Points on a hilly landscape, in no order, each with its height.
From any point a climber takes the steepest step (rise divided by distance) to one of its 2 nearest points. It stops when none of these is higher. Distance is the straight distance between rows; heights are no part of it.
Fur: [ -7   2  -2   7  11  -1  -9  -4  14  -7  11   7  -5  -6   8 -15  -1 -15
  16  -5   1   0   2 -10  -1  -9   3   0  -3]  (h 8.5)
Fol: [-11   8 -11  -3  14  12   0   1   3   6   1   1   8  -3  -1   4  10   6
  13   2 -15  13  -2 -17  -5 -11   0  11 -10]  (h 31.0)
gabit: [ 15 -15   1 -16 -20 -13  20  -2 -14   4  -6   0  17   4  -1   0 -13  -5
   5 -12  -8  -2  -7  -7   5  -9 -10  -2 -12]  (h 51.4)
pimu: [  3  -9  17  -5  -2   7   4   3 -11   6  -7  -2  -1  27  -6  14   0   5
 -11  -6   1   3  -6  12  11  -1   2 -12   0]  (h 50.7)
safuz: [ 11  23   1  -1 -16   0  -7   0  -1  -8  14  -4  -2   8  -1   8  12   6
 -10   4   5   7 -13  15  -6  -8 -13 -13  -2]  (h 27.9)
Zepes: [  5   1  11 -12 -22  -4  17   0 -17  -2  -3  -9  16 -11  -6   6  -5  -9
  -7  -2   7  -5   0  14   7  -6   5  -4   7]  (h 15.1)
guni: [ 11   4  -8 -16 -17   4  13  -1  -9   5  -1  -5  11  12  -2   1   4   1
  -5  -6   1 -13  -1   6   6 -18   2  14  -7]  (h 44.0)
bik: [ -8 -16  15  -2  -1   9   7  -5  -8  15  -6   1   1  20  -3   4   6  -3
  -5  -8  -7   1  -4   3  12  -4   8 -15   7]  (h 48.6)
kuv: [ 18   4  20 -11 -14 -20  -6 -12 -18 -18  -8  11   6  14   0  -2 -25  -6
  12  -8  -8   3 -10   4   2  -9  -5  -1   1]  (h 45.6)
kaba: [  1  12 -11  -6   2   4  -6   0   7   2   5  -8   2  -4   2   4  12  20
  -1  19  12  -3  -3   2 -10   2   8 -17  18]  (h 33.8)
pibe: [  9  -6  13  -1  -2  12   0  13  -5 -12  -5  -7  -9  20  -5  16  -6  12
 -13  -1  15   0  -2  12   6   6   4 -10  -2]  (h 47.1)
ruvug: [  3 -10  -1  -8  18  -5  -8  15   7   4  -7  -3  -9  -4   2   8   2  20
 -12  18  13   4  -1   2  -1  13  -1 -25  17]  (h 40.9)
mumoz: [ -6 -17 -14  -7  15  -5   0   7  17  15  -6  -6   9 -27 -15  -4  14  16
  -3  22  -6  -1   9  -6  -5  23   9 -13   3]  (h 43.0)
Ravir: [  6  -1 -11 -11  17  -5  -2  13  13  -5   6  -8  -6 -10  13   4 -15  -3
  -4  10  14  -2  12  -3  -3   0  -6   6  17]  (h 35.5)
Totop: [ 14  -3  -3  -7   8 -20 -11   1  -5  -7  -8   2   1   9   2  -1  -7  18
   0   8   9   0  -5  -9   0   4  -5 -24   5]  (h 41.0)
feram: [  5  -6 -20  -4   6  -4  -3  25  -6  -5 -26  -2  -5 -13  13   0 -13   9
  -1   3  17 -16   4  -9  -3   7   5  10   0]  (h 30.1)
dero: [  3   0  17  -5 -19 -11  15  -3 -19   0 -10  -5  12   2  -8   2   6   6
  -6  -1   0  -2 -17   8  -1  -9   4 -10   2]  (h 16.0)
fimi: [ -4 -11   7  13  -3   4  -4   9 -14 -20 -18   4 -16   2  -5   5 -21  15
  -7  -4  17  -9  -1   2   2  12   7  -6   0]  (h 18.7)
Gufe: [-11 -18  13  -3  -3   6  15 -11  -8  13  -3 -10   2  18   1   3  12  -1
  -3  -3 -28   1  -5  -4   6 -10  -2   5  10]  (h 46.7)
topa: [-12   5  -3 -10   6  37   4  10   4   1  10 -12   6 -12  -1   9  12  11
   0   5   5   0  -1   2  -5  -4   7   6   0]  (h 59.2)
Lupi: [ 10   6 -13 -11 -16   4   5   1  -8  12   7  -7  12   8  -8   2  11   8
 -11  -1  -2  -8   5  16   3  -9  -8   8 -13]  (h 49.1)
Mip: [ -4  -9   6   8  14 -27 -12  -9  -4   7  -7  13  -8   7  15 -13  -5   3
  10  -3 -10  12 -11 -22   6  14  -2   0  -8]  (h 8.8)
siliv: [  8  31 -12   6 -22   3  -6 -17   4   3  13   2   2  10  -2  -4  19 -10
  -4  -2 -13  -1   7  15  -1  -8  -4   2   5]  (h 59.7)
miv: [ -6  -2  14   5 -18   1  11   1  -1 -11   4   9 -11  -9   1  -5 -12 -12
  -1 -13  18  -6  -9   7   3 -14   3  -5  -2]  (h 6.8)
mep: [  1   8  23  16  -8  12 -14 -12 -15 -21   6  10 -15  19   4   7 -22   6
   6  -7   3  -2  -5  11   5   1   3   4   2]  (h 55.2)
fodig: [  8  -8  -2 -10  20  -8 -11   1   5   3  -2   2  -5   8   3   2   1  19
  -6   9   7   7   0  -7  -4  11  -6 -18  15]  (h 47.0)
zovap: [  7   3 -28  -5  15  -1  -3  14   9   9  -3   4   4  -5   3   0  -3   2
  13   1   6   1   8 -12  -4   0  -4  19 -15]  (h 19.1)
zof: [ 10   2 -11  -3 -14   0   7   1  -6  -3   7  11  -3  -3  -4   1 -14 -10
  -5 -11  10  -7  14  11  12  -7  -9   7 -10]  (h 20.6)
nesa: [ -3   4 -20   4   8   8  -6   8  15   1   2  -4   6 -16  -7   1   3  -5
   6   9   8  -6  17   2  -1   2   9  -9   1]  (h 9.6)
Nulit: [ -4  -5   6   2 -15  36   5   3  -7 -12   1   4  -6  10  -1  11  -6  11
  -3 -10   8 -10  -7   5   2 -12   4  -3  -7]  (h 69.5)
Lofup: [  5  -2   2  -7   7 -12  -1  -9  21   0  19  -8  -6   3   8  -6   5 -15
  -6   4   4   6   3  -1  -5  -1  -6  -4  14]  (h 48.3)
Fogut: [ -7   7   2  17 -14 -18   3 -18  -6   4  -3   6  11  -6  -5 -14   3 -17
  16  -6 -22  -1  -2  -6  -1  -5   2  -1  -5]  (h 22.7)
lam: [ -4 -16 -11 -19  14  14   3  20  21   5   0 -18  11 -33  -9  -3   6   5
  -4  14  -2  -9   9  -2  -4  19   7  10  -7]  (h 15.6)
vuv: [  4   1  16   7 -15  24   2  -5 -14 -18  -2   4  -8  24  -2  16 -17  10
   1  -8   0  -4  -6   4   3  -9   4  -3   3]  (h 63.1)
rese: [  7   3  -1 -14  -3 -12   8   5   7  14   5  -6   2   9   4   4   4 -22
  -6  -6   3   7  -3   7   9 -14  -4  13 -14]  (h 39.8)
livo: [  4  -2 -11   1   8 -25  11  -4  18   7   4 -12  13  -6   3  -4   8 -12
  10   8 -12   7  -6 -19  -7   3  10  13  -8]  (h 8.3)
vez: [-14   8   7  14   8  14  -7  -6  -1  -5  14   3  -3  -9   1   3   3   5
   5   2   3   7   5  -2  -1   4  -1 -18  12]  (h 36.0)
Daba: [ -2  -4  -4  -5  15  21   0   4   7   9  11 -12  -1  -1  -2  11   2   2
 -13   5   6  -1  22  10  -2  16   1  17  14]  (h 54.8)
lefu: [ -1 -11  -6   2  19 -18   7   4  21  11   1  -1   4  -8   6  -8  11  -7
  15   2 -12  15 -10 -26  -3   9  10   6  -9]  (h 9.2)
takof: [ -7 -17  -4  -1   6  -2  12  21  18  13   4  -4   0 -18   1 -11  16  -3
  -1   0   8  -4  -7   0  -1   1   6   5 -20]  (h 38.7)
sek: [ -4 -18  -7  -4  -9  16  10  11   0   4   7  -2   1  -9  -4  -5   2   6
 -11  -8  10 -14   7  11   5   1  -8   8 -20]  (h 31.1)
vosak: [ -3   5  11   4  -3  11 -11  -8  -3  -2  -3   7  -8  21   7   1   8   2
  -3  -8 -21  16 -14  -4   5  -6 -20 -19  -8]  (h 40.8)
suru: [  3  -6 -10 -10  27  25  -3  20  13   9 -15   1  -9 -29 -15  -2   6   1
   7   3   2  -2  12  -6 -12  18   8  11   7]  (h 19.9)
kem: [ -2  -7  -4   4  17  -5 -11   6   4  -9   6  10  -9 -12   7  -6 -14   5
   8   1   8   3   6  -7  -1   5 -16 -15   1]  (h 12.0)
giv: [-12 -15  -8  -6   6   9  13  14  -5   5 -10  -8   5 -23   0  -2   2  14
  -1   1   5  -4   2 -13  -4  13   8  19 -11]  (h 51.3)
dol: [  4  -1  -1 -12   0 -18   7 -13  -8   7  -3  -8  16   7   3   0   1   0
   5   5 -15   5  -4 -17   5  -8  -1 -10   6]  (h 7.0)
Dede: [-12 -13   5   3  -2   6  17  -9   2   6  13 -14   8  -6  -5  -6  14   2
 -10   0 -13  -6   5   1  -6   2  -1  20  -2]  (h 58.1)
zisu: [ -3  -7   4  18  13  -5 -10   9   0 -11   4  10 -18  -6   4  -2  -5  12
  -7   0  10   2   2   6  -6  10 -17 -11   6]  (h 15.5)
poge: [-11  -8  21  10 -18  12  12 -15 -15  -3   2   4  -2   2  -2   4 -16 -10
   3 -12 -10  -5   1   5   5 -10  -1  -5  15]  (h 23.4)
faso: [ -3 -11 -11 -19  16  23  -2  28  16   5 -10 -14  -4 -32  -5  -1   7  -1
  -5   7   6 -10  11   1  -9  17   9  13   2]  (h 17.4)
Getu: [ -8 -17  -4  -9  11  -8   2  12   2  15  -6 -15   7 -21  -6   1   4  12
 -15  17   4  -2   8   1   4  24   4 -12   5]  (h 49.8)
kinu: [  7  15  19  -7 -23   0   6   4  -3  -2   1  16  -4   7  -2  10  -7 -24
  -4 -14   3  13 -11  25   9 -16  -2   4  -6]  (h 33.9)
Kekof: [ -2 -15  -2 -11  19   0   3  -3   9   7   2  -7   3  -3   1  -2   4   7
  -3   5   2   3   8 -11  -5   9   2   0  12]  (h 55.0)
lebol: [ -6  10 -11  -1  26   9 -13   0  10   4  -1   7  -7 -26 -12   3   0  14
  12  20  -6  10  11  -6 -20  18  -1   3  19]  (h 28.0)
Pegek: [  1   8   7   8 -13 -11  -5 -19 -13   0   0  11   5   7  -1  -9  -5 -12
   8  -9 -11  -3   3   4   2  -6  -5  -6   5]  (h 24.4)
kesi: [ -3  -1   0  -6   0  -7   1 -11 -12  13 -15   2   8  22   3   0   4   0
  12  -3 -23   2  -9 -16  10 -12   2  -6   2]  (h 6.2)
Bev: [-11  -5  10   8  16 -15  -8 -16 -11  -1  -4  10  -3   2  10  -9  -7   8
   9  -1  -9   7  -3 -21   3   7   2   1   4]  (h 11.1)
bivo: [ -7  -3   2  -3   6  15   5  -3   7   8  17 -14   5   2  -5   4  15   5
 -12   5  -8   2  10   8  -5   5  -3  13   3]  (h 63.0)
zago: [-6  3  2 -2  2 33  2  9 -1 -8  8 -1 -2  1  4 11  0  8  1 -3 12  1 -3  3
  2 -9  2 -6 -2]  (h 63.6)
reli: [ -4   3  12  -1  -5  20  -1  -6  -4  -9   7  -1  -9  19   7   8   9   4
  -3  -7 -15  10 -16  -3  -1 -15 -15  -7  -2]  (h 42.9)
bor: [  0  15  -9   0   0  -3 -15  -7   8   5  -3   6  -1  12  10 -15  14  -7
   9  -5  -9   7 -12 -12  -3 -10  -5  -4 -14]  (h 56.8)
bufo: [  6  10  -6  -8  -1   3  -9  11  -5 -14  -7  -6  -1  -4   9   5 -17  -5
   1   4  23 -12   5   0   7  -2   9 -12  12]  (h 32.4)
gif: [  0  -6  -7  -4   1 -15  13  -5   7  10   0 -15  19  -3  -4  -4  14  -4
   5   9 -15  -1  -4 -15  -2  -4  13   2  -4]  (h 7.8)
vuzu: [  2   9  16   2 -10   2  -5   3 -11  -8   3  15  -4   6  -3  10 -24 -16
   6 -11   7   5  -4  16  14  -9  -4  -6  -8]  (h 30.4)
kul: [ -8   3  -6  -3  24  11  -3   8   6   4 -15  -3  -5  -6   1  -1   2   0
   6   4   9  -1   8  -9  -8   7  18  25  13]  (h 49.6)
rubot: [ -7  -4 -12   7  -1   3   1  -9   0   7   8  -1  13  -7 -13  -2   9   2
   4   1 -16   1  10  -5  -1  -3  -9 -15  -6]  (h 7.6)
mogu: [  1 -11 -21  -2   5   5   0  -5  14   4   6  -5  19 -10 -15  -4  10   3
   4   7  -9  -8  17  -7  -5   4   2 -12  -7]  (h 8.4)
kov: [  0  23   1   4   6   7 -11  -9   6   0  13  -1  -2  14  12   1   4  -7
   9   3   5  -2   7   3   1  -4  14  10  20]  (h 41.5)
Lota: [ -2  12  -8 -10   8   5  -2   6  -5   0  -2  -4   6   8   7   7   1   8
   6   1   4   6 -10 -10  -1 -16   0  11 -11]  (h 33.7)
terip: [ -1  -5   7  20  -1  -4  -6   8 -10 -12   0  11 -17   0  -3   2 -14   5
 -10  -6  15  -2   5  14   2  10 -11  -9  -1]  (h 20.2)
lin: [  0  -9  15   0 -10  -4  11  16   0  -6  -4   1 -14  -4   0   1  -9  -9
  -9  -6  26  -5 -14  13   5  -9   7  -5  -5]  (h 5.7)
Dumut: [ -9  -3  -3 -12   7  22   5   5  16   6  21 -18  13 -13 -10   2  17   8
  -9  14  -7  -3   5  10  -6   3   1   9  -3]  (h 58.5)
luto: [-12  -6  11   7 -16  -1  22 -13 -10   4   7  -8   5  -4  -4   0   1 -11
  -8  -5 -13  -4   3   5   0  -8  -1  18   2]  (h 53.9)
zup: [ -4 -12   2  16  -3  -8  15 -10  14   9   0  -5  11   1 -11  -3  16 -23
  -1  -2 -29   0   0  -5   0   1   8  12 -15]  (h 51.8)
pobu: [ 15  20  11  -1 -15 -14 -10 -24  -2   0  12   4   1  11   5  -2   1 -16
  -6  -4 -13  10   5  15   1   6 -14  -7  20]  (h 19.8)
ruke: [ -9   5 -15  -6  20  -4  -8   2   5   6  -2   5   1 -23  -5   5   0  22
   8  23  -3  15   3 -16  -8  10  -2  -8   8]  (h 33.6)
voz: [  3   2   0  -2  -1  20   5  -4  -1   5   7 -11   0  13   5  10   3   1
 -10  -1  10  -9  19   9   6   9  12  10  19]  (h 48.0)
tiv: [  4  13  13  14   5  10 -21   2 -12 -22   4   6 -14   9  10   8 -21  10
   8   2  13  -7   4  11   7   9   5  -5   9]  (h 45.7)
puvu: [  6 -13 -14  -7  21 -10  10  15  30   6   7  -9   4 -27  -5   0   7   0
   9  18  -9   7  -2 -12 -18  12   3  19  -2]  (h 12.2)
Rit: [ 12  13  14  -2 -13 -20 -12 -24  -5  -2   0   7   3   6   8 -13  -5 -21
  -1  -6 -15  12  -2   7   2   3 -18  -8   6]  (h 22.0)
Mok: [ -7   2   2  11   9 -13  -9  -6 -11 -10  -7   7  -5  -4   8 -12  -3  17
   8   4   7  -5  -7 -13  -4   4   5  -1   7]  (h 14.1)
betot: [ -4   9   0   8 -25  -1   4 -13  -4  14 -10   9  -1  14  -2  -6   8 -19
   2 -12 -21  -2  -7   6   1 -14  -2  15  -8]  (h 65.5)
Zefup: [  2  -6  25   1 -19  -6   6 -11 -13   1 -13   8  -6  18  -1   2  -4  -6
  -7 -13 -19  13 -21   5   1  -6 -14  -3  -9]  (h 59.0)
diz: [  9   2 -11  -3  -2 -20   5  -1  11  17   5  -1   6   6  -4  -1   5 -26
  -3  -3  -6   5  11   6   9  -2  -2  13 -13]  (h 44.3)
Pudan: [-13   8   2  12  13  -1 -14 -10   4   5  11   5  -5  -3   0   3   9   9
  -2   8  -6  17   2   0  -6  11  -9 -16  11]  (h 33.2)
Nin: [  3  13   2   1  -4  15   0 -11  -1   0   9  -2  -2  22   9   4   7   0
  -3  -4   4  -6   6   5   0  -4   9  15  16]  (h 44.2)
Rad: [  1  10   5   1   3 -10 -13  -6   2  -4   1   6  -9  16  15  -9   0  -6
   1  -4   1   6 -13  -5  -1  -7  -6   5  -7]  (h 52.2)
Tor: [  0  25   0  12 -28   8  -2 -18  -1   3   1   6  -5  10   2  -8  13 -21
  -3 -10 -23   2  -1  14   2 -11  -9  10  -1]  (h 60.8)
nosub: [-14 -10   3   0  17  10  -5   2  -6   1 -13   2  -1  -8   1   4 -13  -2
   3  -1   6   5   9 -13  14   8  11 -16   7]  (h 7.2)
bovif: [ 10  -3   4   1  11 -16 -10  15   5 -10  -6   9 -16  13  11  -4  -8   3
   0  -2  12   4 -14  -2  -1  -4  -9   0  -7]  (h 45.5)
reto: [ -4   1  -3   5  30   1 -11  14   4   5  -7  10 -15  -2   8  -3  -4   5
   6   3   8   3   4  -4  -8   7  -4  20   8]  (h 41.3)
Viman: [  1 -17  12  -2 -16  -9  17  -7 -12   9  -7   4   3  10   2   0  -4  -3
  -2 -13 -18   7 -17  -7   2  -6 -14  -1 -14]  (h 55.1)
zogob: [ -4   4  11   5  -1  -4  -7  -9 -10   1   8   8   0   6   1   3 -15 -17
   5  -8  -3   7   5   4  10  -4 -10  -6  -2]  (h 27.0)
zelat: [ -4  -7  -6   5   7  -9   2  -1  -4  -9  -3   4  -2 -18   5 -12   4  22
   6   4   5  -1  -5 -21 -11   6  -2  -4   4]  (h 16.7)
niti: [ -6   4  -3  21  -9 -24   4 -16  -2   3   2   1   6 -12  -3 -16  12  -5
   6   0 -13   1  -3 -10  -8   6   0  -3  -5]  (h 21.4)
nem: [ -4  -6 -13  10   2 -17   4  -6   7   2   4  -2   4 -18  -2 -13  16  14
   3   7  -6   1  -1 -15 -15  11  -4  -3  -4]  (h 19.2)
Nanid: [ 10  23   5   9  -5  -7 -24  -3  -6 -12  13  12  -4  -1   4   0  -9  -3
  13   2   5  -1  -1  18   6  -1  -7 -25   3]  (h 17.3)
Tilon: [ 17   1  12  -5  -5  12   1   7   0 -17   5  -4 -13  17   8  13 -13   0
 -10  -3  22  -9   6  11   9   7   7  -6  16]  (h 42.8)
vufaf: [  4   6 -14   1  -9   7  -1  20  -1  -4  -5   8 -12  -8   3   2 -14 -11
  -5  -6  25 -14  12  13  13  -6   3   4  -6]  (h 14.5)
dezat: [  4  -9 -14   0  -2  -4  12   8  22   2   8  -6   5 -13  -1 -16  20  -6
   2   0   4 -12  -2  -3  -8  -5  11   8 -14]  (h 40.6)
Bovi: [ -2  21 -12   2   7   7 -16   3  14  -7  12   8  -6  -2  10  -8   3 -12
  14  -1   9  -3   0   1   1 -17   4   6  -6]  (h 9.7)
fenu: [ -7 -12  -6   3  -3   5   6 -12   5   3   6  -1   8   1  -1  -8  13  -1
   4  -7 -24   3   2 -16  -4  -6 -10  -6  -7]  (h 6.7)
Lud: [-20 -12   0  16   7   8   6  -4   3  15  -7   8   0   3  -9  -5  16   0
   1  -6 -12   2   3  -6  -4   4   9  14 -11]  (h 65.4)
mefof: [ -2  11 -14   5  -1  11  -3  13  11  -3   5   5  -6  -7   1  -5   2 -12
   4  -2  18 -10  10   8   6 -10   9   2  -4]  (h 11.3)
pov: [ 10   0  10  -2  11  -6 -10  18   4 -30  -3   0 -16   9   8   1 -20   6
   5   2  16  -1 -11  -1   1  -7   2  -3  -1]  (h 40.5)
lidu: [ 13   3   6 -15 -22  -1  11   4 -19 -12 -13  -6  10  -3  -4   9 -19  -6
  -7  -4  15 -10   1   8   7  -3  10  -2   5]  (h 13.8)
badut: [ 12  14  15  -2 -21  -1  -1 -13  -9   0  10   2   6  12  -1   9   5  -8
  -3  -6 -10   5  -1  17   1  -4 -10 -16  18]  (h 17.9)
vir: [  0 -20  -8  -7  12  -2  13  13  23   4  10 -16  13 -34  -9  -6   9   7
  -2  15  -8  -7   4  -6 -11  18   1  15 -10]  (h 14.0)
bitab: [  8  26 -17   7  -4  -2 -18 -16  20   9  12   0  -2  14   0  -4  18 -12
  -5   9 -10   5   9  10  -6   3  -5   1   5]  (h 67.2)
varig: [ 12   2   1  -2   8  -2 -10  22   1 -28  -8  -4 -15  -5  12   3 -23   4
  -3   6  20  -9   0   1   1  -3   3 -10  10]  (h 36.6)
lik: [  8   6 -24  -1   4 -12  -4   6   7   3   6   3   7  -6  10  -5  -5  -1
  17  -2  -3   5  -2 -18  -3  -3  -8  13 -22]  (h 15.8)
gara: [-17 -18  -1   6   3   6  17   4  -4  16  -5  -1   4 -10  -3  -2   7  11
   1  -3  -8   4  -4 -12  -2   9   6  20 -17]  (h 58.8)
mov: [  3 -14  -2 -16  13   0   8  -8  19   2  12 -15   9   1   2  -3   5  -8
  -3   5  -1  -1   8 -10  -4  -3   5  -1  13]  (h 51.5)
Ras: [ -6  -5  17   2 -30   0  21 -13  -4   6   3   9  -5  -3  -5  -2  -7 -19
  -7 -16  -5  -3  -7  14   2 -16   0  16   0]  (h 49.9)
kored: [ -1  -2   0   4   1 -10   4   4 -16  -2  -1  -7   1  -8  -5   9  -2  21
 -14   8   8   2   1   5  -2  10 -12  -3  -2]  (h 34.2)
Povo: [-12  -4  -3  -1   5  18   3  -4  -3   5  -6  -3   9   3  -2   4  -3  -6
   8  -3  -2  -5  12  -8   8  -5  14  -4   4]  (h 6.0)
Kek: [ 17   8  25  -6 -22 -12 -15 -12 -12 -17 -15  18   2  16   0  -3 -14 -11
   8 -13 -25  14 -16  13   1  -4 -17 -10  -7]  (h 50.5)
fimeb: [  0  -5 -11   1  24 -14  -1  13  24   7   3   3  -6 -17   7  -6   6  -2
  12   7  -3  11  -4 -16 -12   6  -2   9  -1]  (h 10.4)
Tave: [ -9  25  -6  10   4   3 -10  -8  -5   2   0  -4   9   2   1   1   5  -1
  12   9   0  -3   5  -1   0  -6  16   6  10]  (h 38.8)
dum: [  0  -5  10   7  -9  -3   5  -2 -13 -13 -13   0  -9   7   1  -3  -6  12
 -10  -3  18 -12  -6   1  -3   3   9   3   7]  (h 23.6)
malo: [  9  -7 -25  -8  12  -2  -1  24   4   8 -14  -2   0  -7   6  -1  -4   8
   2   3  14 -10   9  -3  -3   5   0  15  -7]  (h 23.9)
Povu: [  0  -9   7  -4  -4  -9   7   6 -10  -5 -13 -13  -2  -3   5  -3  -2   6
 -11   5  20 -10  -4   0   1   6  13  -3  12]  (h 26.2)
mepo: [ -5 -16 -14  -6   9   4   1  14 -12   0 -27   3  -2 -17   3  -1  -7  19
  -1  -1  10  -8   3 -19   0  19   6   3  -5]  (h 40.2)
dumam: [ -6  -9   1   0  18   5  -8   8  -4  -7  -4   2  -5  -6   5   8 -25  -2
   2  -3  13   2  12  -8  10   8  -3  -9   4]  (h 8.9)
kavos: [-12   1  -3  18  -5  -1  -1 -12   2  16  -8   8  -3  15  -3  -8  11 -10
   1 -10 -13   1   2   0  -2  -2   4  17 -12]  (h 72.2)
gumen: [ 12  19  13   3  -9  -9 -10   3  -8 -17   5   0  -8  16  -3   9  -6   1
  -6  -1   3  12 -11  16   0  -5 -11  -4  -6]  (h 24.6)
govu: [ 13   1   8  -4  -3 -25  -4   0 -17  -7 -12   6   6  10  -8   1  -9  11
   3   1  -1   6 -12  -4   5   0  -3 -23  -4]  (h 45.2)
pibil: [ -3 -17  -1  -8   4 -11   7  11 -10   9  -6 -14   9 -14  -4   3   1  24
 -16  13   4  -3   0  -1   5  19  -5  -6  -4]  (h 42.3)
kevem: [ 11   4 -10   2  -5 -10  -1  -5   5  -5  15  15 -10  -3   2  -9 -15 -21
  -2 -11   7  -6  21  10  11  -1  -9   5   4]  (h 15.4)
ranuf: [ -2   5   4   5   7   2 -17  -8  -7   2   2   9  -3  16  -3   8   7  17
  -8   1  -9  17  -4   1   2   7 -16 -24  -1]  (h 36.3)
ratis: [ -1 -11   0   3  -8 -12  14  -7   4  20   0  -5  12   6  -7   0   7 -27
  -2  -7 -25   5   6   3   8  -1  -1  15 -15]  (h 49.3)
todo: [  0  -5   3  13  -6 -14   5   5 -19  -6   0   3  -4  -5  -7   4 -13   8
 -11  -4   9   0   3   8   1   8 -16   0  -9]  (h 26.9)
zilem: [  4  11  20   4 -21   1   5  -5 -16  -8   0   2   4   8  -4   7   3   3
  -1  -4   2   0 -12  14  -1  -7   4 -16  10]  (h 16.8)
Fet: [ -6 -12  -3   1  -4  11   7 -13  -4   0  -3   3   6   7   1  -9   1   3
   6 -10  -4 -11   4 -13  -2  -8   4   4   2]  (h 5.6)
Bof: [  0 -18  -6  -2 -16   6  14   0  -3   8   0   4   0  -4  -7  -6 -10  -8
  -8 -12   9 -16  13   8  11   0   1   9 -14]  (h 26.1)
kitak: [  2  17 -15   4   3   3 -18  -9  23   8   2   4  -6  13   3 -12  28  -5
  -1   1  -5   6  -1   0 -10  -1  -2  -1  -4]  (h 61.0)
giku: [ -1   5  -7  12  -5  -5  -6 -10  -2  21  -4   5   3  18  -8  -7  19  -4
  -5  -4  -5  -3   6  10   0   3   1   0  -3]  (h 64.7)
nedo: [  1   0 -15  -4  20   5   2   2  18   5 -10  -5   8  -1  -6  -3  14  -2
   8   6   0  -6   8 -10 -11   3  20  24   2]  (h 44.8)
tego: [  5   7  -7 -12  -7   4   6  13  -8  -1  -4  -4   1   7   2   9  -6   2
  -4  -1  16  -6  -7   5   6 -15   3  17 -15]  (h 38.6)
perov: [-10  18  -5   3   6  14  -6   2  -5   6  -7  -6   6  -1  -1   6  13  13
   3  10   9  -1   0  -1   0   1  20  -7  13]  (h 36.4)
mizu: [  7  19  -6   4  -4  -7 -13   2  -1  -4   5  -1  -2   4  -1   2  11  17
  -4  11  11   2 -11   9  -7  -2  -7 -20   3]  (h 30.6)
tul: [ -9   9  10  15   2  18  -7  -5  -8 -16   9   2  -8  -5  10   6 -10   7
   4  -2  13  -6   9   2   2  10   5  -7  18]  (h 39.3)
vanab: [  5  14   9  -9 -12   4   6   2   2  -1  12   1  -3   9   4   7   2 -21
  -5  -9   2  10  -9  14   8 -20  -7   3  -5]  (h 36.2)
relel: [  8   3   7   0  -7 -12   1   1 -17 -25  -7   2   0   4   3   2 -26  13
   9   0   3  -1 -16 -13   0  -8  -1   7 -13]  (h 36.1)
gaf: [  5  -1  29   4 -21  -7  -7 -11  -7  -3 -15  21  -7  20  -6   0 -14 -12
   2 -16 -10   9 -19  15   3  -6  -4  -8  -3]  (h 54.9)
bel: [ -5  -7  19   5  -4   5   9 -12  -8  -2  10  -2  -2   5   1   5 -11 -13
  -5  -9   2   1   8   4   8  -1  -2  -6  17]  (h 24.5)
taba: [ -6 -15   0  -3  -2   2  12  14   3   7   5  -1  -3  -9   0  -3   7   3
  -6  -6  11  -1  -8   2   2  -4  -6   4 -22]  (h 35.8)
bul: [  3  -2 -15  -1   9   8   3  -2  25   0   3  -4  11  -3  -9  -7  26  -1
   3   7  -7  -8   2  -3 -14  -4  16  17  -6]  (h 42.5)
diba: [ -6 -16   0  10  -3  -2  16  -3  16   7  10  -9  12  -7 -12  -8  20 -10
  -6   0 -20  -6   2   2  -4   4   4  18 -21]  (h 54.2)
pel: [ -4   3 -13  -5  21  24  -6   8   7   3  -5  -2  -5 -27 -13   5   2   9
   4  11   1   2  18  -2 -16  19   3   8  15]  (h 23.3)
riteb: [ -7  -5 -17 -12  18  -2  -3   4   9  10 -11  -5   7 -31 -11   5   1  16
   4  27  -7  10  10 -17  -6  18   9  -8   7]  (h 38.3)
Biran: [  0  -3 -11  -3  16 -14  -5   3  27   4  17  -6  -9 -10   5   0  -5  -7
  -4  18   2   8  12   3 -13   6 -13   2  17]  (h 42.2)
Memop: [  2   8  17   0  -6 -12  -5  -9 -23 -22  -5   5   3   1   3   2 -32   1
  13   0   0  -3 -10  -2   6  -8   2   4  -3]  (h 40.7)
mukin: [  0  -3  -5  -9   1   5  -4  10   2  -6 -11 -18  -4 -10  11   4  -2  -1
 -12   7  21 -13   6   0   2  12  16 -13  23]  (h 28.8)
nemit: [  6   9  -5  -2 -10  -2  -4   1 -13  16  -3   1   9  14 -11   6  13   7
  -9  -1   1   0  -2  16   5   0  -6 -11  -7]  (h 56.9)
fumot: [ 13  -2   0  -8 -11 -22   9   2 -19   5 -15   4  14   8  -1   2 -11   5
   7  -4  -1   2 -15 -10   5  -5   0  -5 -15]  (h 48.5)
pafes: [-12  -2   6  10  -5   3   1  -4   6  -8   7   7  -5  -7   5 -13  -4 -16
  10  -9  10  -6  -4  -5   3 -14   8  -9  -3]  (h 7.7)
ziter: [ 23  19  12   4  -8 -11 -19   3  -6 -23   7   6 -10  16  -5   8 -13   5
   2   3   6   6  -3  20   2   5  -7 -15   4]  (h 21.1)
varep: [ -9   0  13  -1  -8  21   6 -10  -6   0   3  -5  -8  24   9   9  12  -2
   1  -5 -22   1 -12  -1   1 -19  -5   4  13]  (h 44.7)

For each start below, name the point where the climber stops.
vir => Getu
lik => kavos
rubot => kul
ranuf => pimu
pafes => kul
Povu => bitab
Pudan => Nulit
sek => kul
Fol => kavos
zelat => bivo
safuz => bivo
nosub => Getu
badut => bivo
kevem => bivo

Call two points neighbours if one is among the 2 nearest of the other. Go from one point of each pair to the other, from neighbour to neighbour, staying as high as possible. Name the lowest point that can't be avoided.
Zefup / Kekof => Totop
kul / pimu => kevem
kavos / bitab => siliv
bivo / Nulit => Dumut
